Each row is a point on a landscape with many valleys, with its height.
A ball rolls from a point to the lowest of its 2 nearest points, and stops where none of them is lower. Distance is the straight distance between rows; heights are no part of it.
J_931 h=409: [-14  20  -9   2  36   8 -36  -2   0 -27 -19  20  32  10 -12   4 -37   8
  18   1  23]
J_330 h=224: [ 27  25   2  -9  12 -12  -2   6 -26  -2 -17  32 -19 -47   0 -14   9  16
  13 -12 -13]
J_865 h=402: [-48 -16 -21  20 -17   0   5 -14  35  19  30  -4   1  42   5  15 -23 -38
  26  25   8]
J_959 h=334: [ 29  -8  28  -8  21 -10  11  42 -37 -34 -13  23 -17 -29   4  -4  22  18
  -7  26 -24]
J_693 h=399: [-28  26 -37 -19  33 -18  11  12   5  11  20  15  46  20  40 -10 -41 -24
 -11  29  -7]
J_771 h=262: [ 26 -44  30  10   3 -40   2   8  -2  25  -6  20 -53  18  39 -11  33 -36
  -7  48  11]
J_241 h=795: [ 51  16  -3  -3 -21 -37 -35 -21  15  12  21 -23   6 -41 -14 -10 -32  44
   8 -13  28]
J_814 h=764: [ 76  17  -4   0 -40  -9 -26 -16  10  36   1 -28 -21 -47 -41   4   7   1
 -26 -19  -8]
J_228 h=846: [-15 -39  -8   7   6  -7  19 -11 -14 -36 -38  12 -16  26 -40 -18  41  11
  -9 -21 -24]
J_796 h=435: [ -4   8 -66  -2  10   0 -54  -8  14 -23   3   2   3 -11  10 -10 -24 -37
 -14  25  -5]
J_858 h=648: [-28  17  34   3  14 -11  20  36 -13 -65   9  12  34  13 -21  11 -10  50
  12 -14  18]
J_399 h=898: [-21  -3   8  10 -28 -13  36  24  18   2 -29 -27  16  29 -45  29   4  -9
  12 -10 -13]
J_943 h=316: [-25 -32   0  24   9  56  15 -15  -2  -9  50 -14 -13  25  44   3  23   3
  27  -8  12]
J_571 h=364: [-52  -8 -13 -11  25  17  72  -8  23 -11  -5  19  11  62 -14 -22   0  14
  15 -37   4]
J_909 h=306: [ 29 -47  48  14 -18 -29   3   3   1  41 -24  19 -37  32   5   4  17 -50
 -14  45   9]
J_210 h=875: [-20 -23  -6  12 -29 -22  24   1  -1 -17 -41 -12   1  26 -52   4  21  -1
   4 -18 -15]
J_324 h=225: [-20 -33 -11   8  -1  82   9 -10  13 -33  16  -6   4  47  44  -6   4 -12
   4   1  23]
J_696 h=711: [ 43  34  14 -14 -23  10 -20 -32  14  40 -10 -28 -14 -50 -37  15  -4  -8
 -27 -20 -28]
J_492 h=419: [-23 -59  20   5 -11  36  47  12 -24 -18  30   7 -31  11  22 -11  55  12
  -3  26 -34]
J_949 h=331: [-21  38 -12 -15  55  -8  13  22  -1   2  26  13  53  14  49   1 -30  16
   7   9  20]
J_76 h=134: [-20  -1 -25 -13  24  58   7  10  10 -46  -8  -5  30  42  41  -3  -5 -11
 -20   6  13]
J_565 h=771: [ 10  30  -5 -37 -35  -5   1 -42  11  75 -11 -36   0 -44   6  -8  -9  18
 -29 -24 -20]
J_222 h=811: [-18  11  -4 -17 -40  -7   2 -44  29  77   8 -30  -2 -20   8   6  -1 -13
   3 -23 -11]
J_428 h=715: [ 30  14  -7   5  32  -2 -27  -6  -2 -13  23 -30  -1 -27  40  -7   6  49
  16 -22  26]
J_23 h=365: [ -5  46  40 -12  -2 -12 -31 -33   5  42  17 -31  52  -8 -10  34 -45   4
 -23  -9 -11]
J_87 h=580: [  9   6 -40   2  13 -21 -44 -22  23  20   9 -30 -14  -7  42 -12 -17  14
   7  -7  36]
J_56 h=465: [-41  17 -23 -15  36 -12  40  12  25  34  19   9  50  44  20   4 -32 -34
  14  14   9]
J_223 h=680: [ 33 -11 -23   4  20  -5 -26 -18  -1  -2  18 -37 -39 -29  31 -23  33  39
   0 -34  19]
J_269 h=730: [ 13  27  17 -35 -18 -15 -19 -52   9  63   5 -41  31 -31  -7  -5 -38  43
 -23 -19   5]
J_607 h=438: [-50  -9 -28  -9  17  28  45 -16  35 -35   5  17  11  83   9 -16 -15  -5
 -16 -10  13]
J_530 h=775: [ 20 -22   0  12  17  67 -25   9 -11 -28  -8 -15  26  16  33   8  14   4
  -5 -21  31]
J_147 h=406: [ 76 -15  -5   2  -2 -22 -23  -5 -10  19 -25  29 -49 -25 -13 -22  22 -29
 -22  24  -3]
J_600 h=355: [-20  15   7   4  -6 -29  64  25  -6 -31 -33  16  17  34 -36  -4  10  38
  -8 -23 -17]
J_171 h=170: [  3  -1   0  -4 -33 -27  31   4 -14  39  13  10 -66 -21  56 -16  25  -8
  13  32 -11]
J_439 h=757: [ 36  29  25   4 -26 -19 -39 -12   4   5  12  -9  21 -39 -35  18 -33  13
  18 -13  13]
J_317 h=110: [-16  -7 -11   7 -39 -10  20  -2   0  42  14   3 -51 -26  17  -5  23  -8
  24   6 -12]
J_276 h=500: [ 38 -28   7  27  25  -1 -36  26 -12 -46  12 -36 -10  -7  -8  10  29  21
  -2  -6  11]
J_753 h=441: [ 62 -19   6  10  30  -3 -30  15 -28 -25  10  -5 -24 -43 -12  -9  35  24
  -5 -17  -6]
J_60 h=208: [ -7  36   8 -18  -5 -18 -23 -31  10  66  10 -35  56  13  21  20 -44 -28
 -15   3   0]
J_997 h=466: [-50  -7 -17   9 -10 -18  52  12  40 -15   0 -11   6  67 -13   8 -12 -11
  13   2   7]
J_64 h=201: [-30 -32 -10  21 -19  10  17 -13  -5  15  15  20 -42   1 -14  -6  23  -9
  28  11 -16]
J_525 h=319: [-52 -21 -16  15 -21   5  23 -21  25  16   9   8 -16  31 -24  11  -6 -17
  40   1   2]
J_969 h=264: [-13  26   3  -5  44  -1  11  29   1 -10  18 -18  28   8  44  15  -8  31
  22  -2  16]
J_938 h=537: [ 13 -17 -17  31  25   9 -47  19   8 -48   7 -40 -24  19  12  13   7 -12
 -10  10  20]
J_418 h=363: [-33  -6 -60   2  23  29 -41 -31  18 -15  10  16 -16  11  14 -12 -14 -42
 -11  25   8]
J_817 h=296: [-13 -22 -12  -4  -2   3  23   8 -13   9 -27  21 -41 -12 -11  -4  24 -27
   6   4 -20]
J_318 h=407: [ -1  26 -18  -6  29 -11  -7  -6  -7  23 -10  16   6 -33   1  -8  -5  20
  37 -29   8]
J_227 h=421: [-27   9 -12   7   3 -27  59  30  25 -23 -12  -7  29  66 -26   6  -8  21
  -1 -14   8]
J_495 h=446: [-58  -7 -35   0 -12   8  24  -2  37 -12  15   8   4  58   0   5 -31 -34
   2  35   3]
J_292 h=371: [ 36  -1  13  -3  11 -32  11  44 -29  -2 -16   4 -35 -24  34  -1  30  -1
 -10  31 -20]
J_420 h=820: [-17 -47  -3  18  12  16   4 -13  -5 -46 -16  -9  -2  49 -20 -11  34  15
 -11 -31   9]
J_590 h=346: [ -3  23   6   4  16 -33  19  45  -4  -5  12 -23   5 -17  18  27   7  27
  34  -6  -5]
J_987 h=487: [ 73  -6  17   3 -23   2 -22  -1 -11  20 -27   7 -30 -23 -50   3  13 -35
 -37  14 -18]
J_917 h=344: [  0  43  -1 -10 -14 -19 -26  -9  -3  38  15  -3  69   6  17   8 -64 -25
 -28  23  -8]
J_273 h=698: [ 14   7   8  10  -5 -16 -18   9   0  -3 -20 -11  11 -16 -44  18 -12   2
  23 -12   4]
J_778 h=745: [ 33 -10   5  13  34  38 -38  -1 -12 -22  12 -28  12 -22  39  -4  15  22
   3 -28  27]
J_625 h=403: [ -9   7   4   7  -6 -26  39  53   4  20  -5 -26 -10 -18   5  27  20  -1
  25   6 -23]
J_355 h=343: [ 21 -24  37  20 -52  -4   2  -7  -2  45   1  14 -61  12  15   2  16 -52
 -14  52 -13]
J_905 h=624: [-17  13  46   0 -10 -27   8  37 -15 -40  21  18  17 -26 -27  20 -10  33
  29  -7  11]
J_66 h=667: [ 10  26  -7 -25  -9 -25 -23 -50   4  65 -10  -9  43 -21  11 -17 -41  20
   4 -21  20]
J_116 h=381: [  8 -15   3 -11   6  -6  19  15 -26 -13 -60  44 -20   1 -15 -13  19 -10
 -13  14 -18]
J_395 h=560: [-12  32 -22 -23   9 -25  -3 -33  -1  58 -15  15  29 -35  14 -20 -19  35
  23 -31  12]
J_674 h=611: [ 20  12  13   1 -27   6 -13  -4   9  31 -24 -14   3 -28 -49  23  -4 -13
   7 -19 -17]
J_192 h=668: [-19  12  11  10  23   0   4  46   1 -62   7  -8  37  34   8  13 -23  35
   1  16  19]
J_713 h=601: [  5  30  44 -10 -34 -22  10  28 -19 -14  13  35   9 -55 -20  11 -12  22
  18  -2  -4]
J_260 h=379: [ 48 -26  32 -10  26  11 -14  20 -42 -50  -1  17  -8 -38 -16 -12  36  34
 -16   6 -16]
J_804 h=425: [ 28  -9  -2   9 -54  11 -17 -34  12  50   4  -7 -52 -30 -34 -10  25 -37
 -19  -6 -23]
J_875 h=439: [  6   5  27  -8 -11 -16  22  16 -35 -35 -51  57  -1  -3 -38 -13   1  19
 -12  14 -19]
J_190 h=576: [ 14  41  63 -32 -51   1  -1   4 -10   9   7  35   5 -61 -15  13 -25   0
  -6  -5  -3]
J_906 h=606: [ 14 -62   0  32  10  51 -42 -22  -6 -15  38 -24 -29   2  14 -11  54 -11
   3 -18  20]
J_557 h=644: [ 17 -34  -9  11  18  30 -28 -19  -8  -1  28 -20 -36 -22  31 -19  54   8
  11 -31  16]
J_835 h=513: [ 26 -15  -9  18 -31  -3 -22  -8  13  35 -12 -17 -26 -25 -51   6  18 -37
   1 -17 -12]
J_988 h=536: [-44  16 -17 -14  38  -3  48  17  24  24   9   5  25  26   9  11  -6   5
  36 -14   6]
J_219 h=528: [-28  -3 -11   5  31   9  34  13   9 -12  -5  -8   0  21  -4  10  13   9
  24 -20  10]
J_267 h=496: [  4  14  30  -8 -32  -3  15  18 -21  -9 -43  28   6 -18 -53   6  -9   4
  -3   0 -22]
J_663 h=310: [-35  25 -19 -14  37   8  -9  12   6 -31 -18  32  51  43 -15  -5 -43   8
  -1   9  18]
J_305 h=553: [ 44   8  47  -1 -38  11  -8   8 -18   2 -34  19  -8 -25 -53  15  -8 -12
 -36  18 -26]
J_890 h=418: [-17  37  -5 -10 -15 -19 -29   5 -15  -6  13  32  68  -5 -14   4 -62 -30
 -18  36  -9]
J_381 h=444: [-21 -55  14   1   1  29  59  18 -16 -35   4 -13 -11  33  17  -4  60  20
  -9 -14 -23]
J_173 h=333: [ 55   6   8  -9  13 -16 -18   2 -25  -1 -31  41 -35 -37  -5 -23  10   2
 -18  17  -7]
J_815 h=450: [-19  14 -44 -10 -15 -22 -21 -24  11  39  17 -11  26   7  33  -2 -40 -52
 -12  28 -10]
J_758 h=507: [ 22  28 -47  -8  10 -15 -64 -30   6  -6   3   5  17 -21  12 -21 -49 -11
 -18  20  16]
J_786 h=277: [-32  -3  -7 -13  15   0  76   5   2 -24 -28  26   9  44 -18 -25  27  30
  -9 -33 -13]
J_42 h=374: [ 41  -1  18  12 -59   5 -14 -29   9  56   5  -1 -69 -14   7 -10  21 -47
 -38  24 -15]
J_55 h=404: [ -4 -15   8   6   0 -20  40  47 -13  -3  -3 -10 -38 -16  33   9  37   0
   4  24 -32]
J_726 h=217: [ 25 -24  13   3  -3 -27   4   5 -14  19  14   9 -76 -10  61 -22  42 -12
 -16  36   2]
J_393 h=464: [ -6  33 -31 -18   0 -18 -54  -8 -14 -27  17  27  46 -27   4  -7 -51 -15
 -13  32  -4]
J_307 h=567: [ -5 -47  -8  38  12  33 -34  -6   1 -41  24 -36 -34  32   7   4  25 -16
  -6   3  24]
J_554 h=508: [ -4  19  11  -6  16  -2 -32 -14  -7 -18   2  42  28 -29 -30  -8 -36  20
  32 -21  28]
J_288 h=383: [-17 -50  19  24 -12  63  42  -4 -17 -15  53  -8 -15  20  21   0  45  26
  23   7 -10]
J_749 h=519: [-15   4 -40   0   1 -24 -31 -26  26  28  11 -12   5   5  33  -2 -25 -28
  14  15  21]
J_112 h=797: [  4 -32   2  16  20  49 -16  -1 -10 -58 -28 -15  24  43   7  -6  11  15
 -14 -21  25]
J_504 h=538: [ -6  33  64 -22 -40   4  -8  -3   2   1   9   8  22 -46 -50  32 -25   1
  -7 -15 -13]
J_737 h=468: [ -4  49  44 -18 -15   6  -3 -13   6  35   7 -17  32 -35 -29  34 -19   5
 -11 -12 -36]
J_942 h=218: [-31  22 -39 -15  40  28   8  13   3 -48  -1  19  43  30  17  -6 -26  -3
 -19  16   0]
J_212 h=237: [-30 -17 -28  16  34  28 -23 -18  14 -16  -9   1 -13  24   0  -2  -7 -24
  14  -9  24]
J_297 h=479: [-24 -24   8   0  22  38  52  23  -2 -28   0 -18  15  39  12   3  23  25
   4 -28   4]

Call two points neighbours if one is among the 2 nearest of the other. Go from one point of each pair to the other, from neighbour to neighbour, staying as low as possible. Name the highest point that can't be avoided.
J_969 and J_212 | J_988
J_317 and J_959 | J_305
J_60 and J_330 | J_219
J_969 and J_959 | J_55
J_212 and J_60 | J_758
J_76 and J_330 | J_554

Where does a ball stop that starts at each point below?
J_804 | J_317
J_228 | J_959
J_219 | J_76
J_858 | J_60

Write out the way that a ball takes from each point below.
J_439 | J_273 J_674 J_835 J_804 J_42 J_355 J_909 J_771 J_726 J_171 J_317
J_210 | J_228 J_420 J_112 J_530 J_778 J_428 J_223 J_557 J_906 J_307 J_938 J_276 J_753 J_260 J_959
J_696 | J_674 J_835 J_804 J_42 J_355 J_909 J_771 J_726 J_171 J_317
